Each scene shows the same named points in several views. A view is turned or mirrored, and shifted as a whole, has a little noise and may leave points out.
In the rows, 128 means zero.

Scene 1
View 1
Lepa: [136 106 168 141 138 138 160 136 134 107 132 175 102 113 154 117 120 105
 132 207 142  64 154 120  84 140  93  97  72 128  90 161 189]
dapo: [147 110 184 160 106 160 133 121 103 112 146 123 143 153 159 111 122  97
 118 154 129  85 107  98  98 147  93 106  85 185 104 139 182]
Gizu: [109 140 153 116 187 108 129 156 144 115 154 160  78 108 164 119 127 119
 110 178 130 143 129 128 135 120 151 103 107 137 114 101 186]
sofad: [119 149 157 131 129 119 131 170 124 118 143 130 101 141 141  96 131 115
 103 138 109 140  80  88 157 145 145 119 124 192  91  91 182]
keb: [131 130 210 153 127 176 105 105  83 120 176  96 162 150 188 128 124 107
 111 132 149 118  99 109  93 136  98  94  76 189 149 122 184]
vof: [124 132 156 148 130 140 141 138 125 133 149 150 110 114 152 108 122 117
 113 167 130  99 117 106 107 140 111 106  97 155 100 117 184]
gal: [109 133 168 123 174 132 127 142 127 123 156 152  99 111 172 119 121 115
 117 174 146 119 129 121 110 123 129 101  91 144 120 116 188]
zab: [133 137 160 141  99 118 139 176 112 105 138 107 117 186 147  92 132 104
  98 119  93 146  53  75 168 154 144 128 133 221  81 107 183]
zukos: [134 126 162 139 120 121 150 158 124 106 132 148 103 145 140 100 127 107
 113 164 112 102 111  98 130 149 120 113  97 172  84 131 185]
zuz: [ 99 162 163 126 182 142 105 126 110 155 176 129 104  95 172 123 131 133
 104 149 146 157 110 122 118 130 130 103 107 160 152  79 182]
lazu: [107 160 133 133 151 117 132 164 127 141 155 145  90 100 142 101 118 128
 106 158 120 138 114  99 134 137 135 116 113 162 106  77 180]
Ravu: [145  87 201 144 120 144 150 133 113  68 135 141 129 167 175 133 127  91
 129 175 137  63 124 117  95 137  99 100  71 153  92 180 191]
Mebi: [125 154 155 137 104 132 122 171 100 118 154 102 122 180 138  91 128 118
  96 106  95 165  44  69 182 155 150 131 134 231  97  78 176]
Lumid: [123 130 180 147 156 152 125 111 116 127 161 151 111  95 175 122 117 121
 119 184 160  98 149 128  77 128  99  91  69 132 134 121 183]
Losib: [146 114 170 147  85 131 150 162 113  90 131 119 131 183 137  99 128 100
 111 142  99  96  80  83 143 158 121 119 107 204  66 139 181]
Dav: [155 122 156 157  59 133 160 167 109  96 135 118 136 191 116  88 123  96
 104 128  82 101  64  57 160 177 119 125 114 226  60 122 180]
View 2
Lepa: [152 106 154  97 145 104 188 174 138 125 132 100 122  67 117 157 116 198
 128 143  80 178 156 185 119 179 108 114 118 131 139 135 139]
gal: [123  99 153 134 115 118 155 151 111 125  98  93 141 107 114 151 130 164
 144 148 108 144 136 156 110 170 111 134 127 106 128 128 122]
Ravu: [174 106 129  89 155  67 198 161 135 134 153  91 116  65 118 165  96 183
 125 154  94 186 167 192 137 170 132 118 100 138 144 134 144]
Gizu: [ 94 106 149 137 104 142 144 158 103 135 100 104 140 104 100 156 136 161
 148 145 110 123 126 148 106 177 114 128 139  91 109 123 113]
zukos: [108 115 129 113 128 108 151 174 151 135 136  98 122  82 100 164 110 155
 111 137  99 157 171 167 155 157 123 101 107 119 116  96 124]
vof: [124 119 155 132 126 119 151 151 138 121 102  91 142 106 119 153 116 164
 108 136 114 168 159 165 132 152 106 126 110 118 125 105 125]
zuz: [ 99  90 151 156  97 120 130 128  95 128  74  83 155 137 133 157 124 125
 151 158 143 137 123 142 110 155 109 158 120  88 128 117 106]
Losib: [110 131 102  98 139  84 147 168 173 145 159  93 120  85  93 164  80 124
  98 150 122 170 188 172 182 146 146  91  83 121 108  77 122]
sofad: [ 82 118 122 130 106 112 120 154 143 146 128  93 131 106  84 163 103 112
 127 145 129 134 150 147 154 149 133 107 105  96  89  81 102]
keb: [152  93 129 138 124  45 170 118 109 122 113  69 140 123 156 153  91 117
 137 153 164 195 148 169 139 133 124 162  71 124 157 119 133]
lazu: [ 83 112 158 146 100 145 128 159 133 138  88  95 145 120 103 155 126 146
 126 145 114 129 154 143 126 156 108 122 126  93 103  96 102]
Mebi: [ 64 131  93 138  94  93 103 145 156 145 139  75 134 113  91 171  78  59
 125 149 166 139 158 141 189 127 155 102  75  88  91  58  96]
View 3
Ravu: [136 130 156 109  99 144 140 197 165 115 146 112 147  68  95 114 153 185
 147 162 141  50 115 133 115 176 184 107  74 106  92 106 101]
zuz: [108 139 121 115 142 132 118  75 139 116 108 121 178 120 132  96  88 159
  84  83 138 104 163 147 109 100 143 153  77 116 117 110 135]
gal: [127 138 145 108 124 126 134 119 160 126 122 117 178 115 125 103 102 158
 128 102 134  89 162 141 120 139 155 133  69 123 118 107 130]
Lumid: [115 161 140 112 131 133 143  86 162 122 129 117 158 101 138 127  71 145
 116 117 125 106 147 141 125 103 145 117  73 106 131  92 124]
zab: [131  90 111 113 132 158  76 192 104 120 106 137 178 162 100  75 150 209
  77  92 182  43 124 165  94 168 166 179  92 144  57 158 152]
Gizu: [132 139 148  99 132 130 124 115 155 126 117 117 200 135 121  83 108 147
 131  83 134 100 180 148 119 152 152 146  70 137 128 109 142]
Mebi: [120  90  96 115 144 158  70 166 106 120  95 137 174 170 111  76 139 212
  48  81 192  47 127 171  84 147 159 198 100 146  48 164 152]
Dav: [154  87 124 115 131 191  83 229 119 123 114 140 161 146 104 123 157 207
  77 128 184  24  80 178 101 176 174 160 106 127  36 171 149]
dapo: [123 126 132 120 121 162 123 176 143 114 135 123 140  93 111 132 132 191
 101 150 152  56  95 144 117 139 172 126  99 104  76 125 122]
zukos: [165 120 154 101 127 175 106 202 142 136 115 125 185 146 124 128 134 155
 127 110 156  55 123 176 117 187 165 144  89 139  83 142 149]
vof: [136 137 148 115 131 161 121 145 152 122 117 117 165 115 126 135 102 153
 110 125 133  81 125 156 121 137 158 131  85 117 102 113 130]
Losib: [146 104 128 111 120 173  99 219 126 129 129 137 161 136 105 114 156 201
  98 133 172  35 101 166 100 176 178 152  97 128  53 151 134]
sofad: [135 115 126 103 133 154  97 158 124 129 105 127 194 153 119  95 122 179
  96  86 168  69 132 173  97 156 153 166  88 143  83 146 152]
Lepa: [149 147 179 100 113 162 146 168 184 127 141 105 176  91 126 153 108 140
 154 150 119  76 124 142 134 171 175  91  71 103 121  99 122]
View 4
Ravu: [163  73 112 117  85 191 129 133 169  97 167 112 109 135 174 133 105 117
  82  96 139 119 168 134 124 107 139 120 148 133 105  68 149]
gal: [116 118 130 121 146 143  91  93 132 108 147  98 112 105 111  86 105 133
 174  85 137 138 106 130 125 129 118 112 112 156 112 108 154]
zab: [194  90 152 110 135 152  98  97 150 124 135 177  67 117 107  54 130 117
 101  89 102 211 133 143 136 111 131  93  98  60 117 134 112]
Losib: [194  67 128 119 114 190 124 124 149 108 148 156  75 121 123  68 128 122
  84  79 105 198 166 146 127  99 140 108 106 100 106 103 128]
zuz: [106 134 146 112 148 121  68  74 142 119 133  99 106 104  98  91 106 122
 190  96 145 130  88 119 131 145 123 107 119 131 116 114 158]
zukos: [164  79 119 110 127 169 111 117 136 114 143 131 103 108 146  81 111 140
 109  77 123 164 148 141 118 114 128 110 120 135 105 121 143]
dapo: [158  89 132 140 114 192 132 115 151  88 162 114  90 136 123 102 116 104
 113  82 129 161 155 136 125 114 146 115 134 134 105  79 144]
Dav: [213  63 137 131 128 194 141 124 136 102 147 169  65 123 109  53 138 120
  88  68  83 226 165 153 125  96 137 100 108  84  98 113 112]
Lumid: [104 123 127 126 143 140  86  91 137 105 155  69 128 106 115 112  98 135
 187  88 156 103  98 129 121 138 126 116 132 178 109 101 160]
Mebi: [185 105 170 121 148 148  91  80 154 123 127 179  59 121  79  48 135 104
 131  77  93 226 111 138 138 117 134  90  99  47 116 134 114]
Gizu: [130 115 122  82 144 127  61 100 133 131 134 121 127  82 142  88  96 151
 150  85 141 110 100 134 118 135 112 104 107 140 108 137 154]
Lepa: [141  73  92 118 114 178 123 145 128  99 166  76 135 102 173 109  96 155
 114  77 143 100 153 142 105 118 127 125 132 197  96  99 158]
sofad: [168  97 136 109 138 146  86  94 140 123 125 153  86 106 116  60 113 132
 128  75 112 184 118 139 125 124 119  98 100  93 106 132 130]
keb: [130 117 157 147 113 176 120  83 183  83 162  94  93 156  98 124 120  80
 151 108 141 150 133 122 146 115 154 117 152 121 121  52 151]
lazu: [136 110 127 111 159 141  82 102 118 120 134 117 103  85 112  57 107 145
 165  74 118 151 101 136 116 135 115  95  97 139 105 146 140]

Which points are out of place in each view (at most two, in the order of its rows)? Write - if all are in place.
view 1 | Lumid
view 2 | Lepa
view 3 | zukos
view 4 | gal
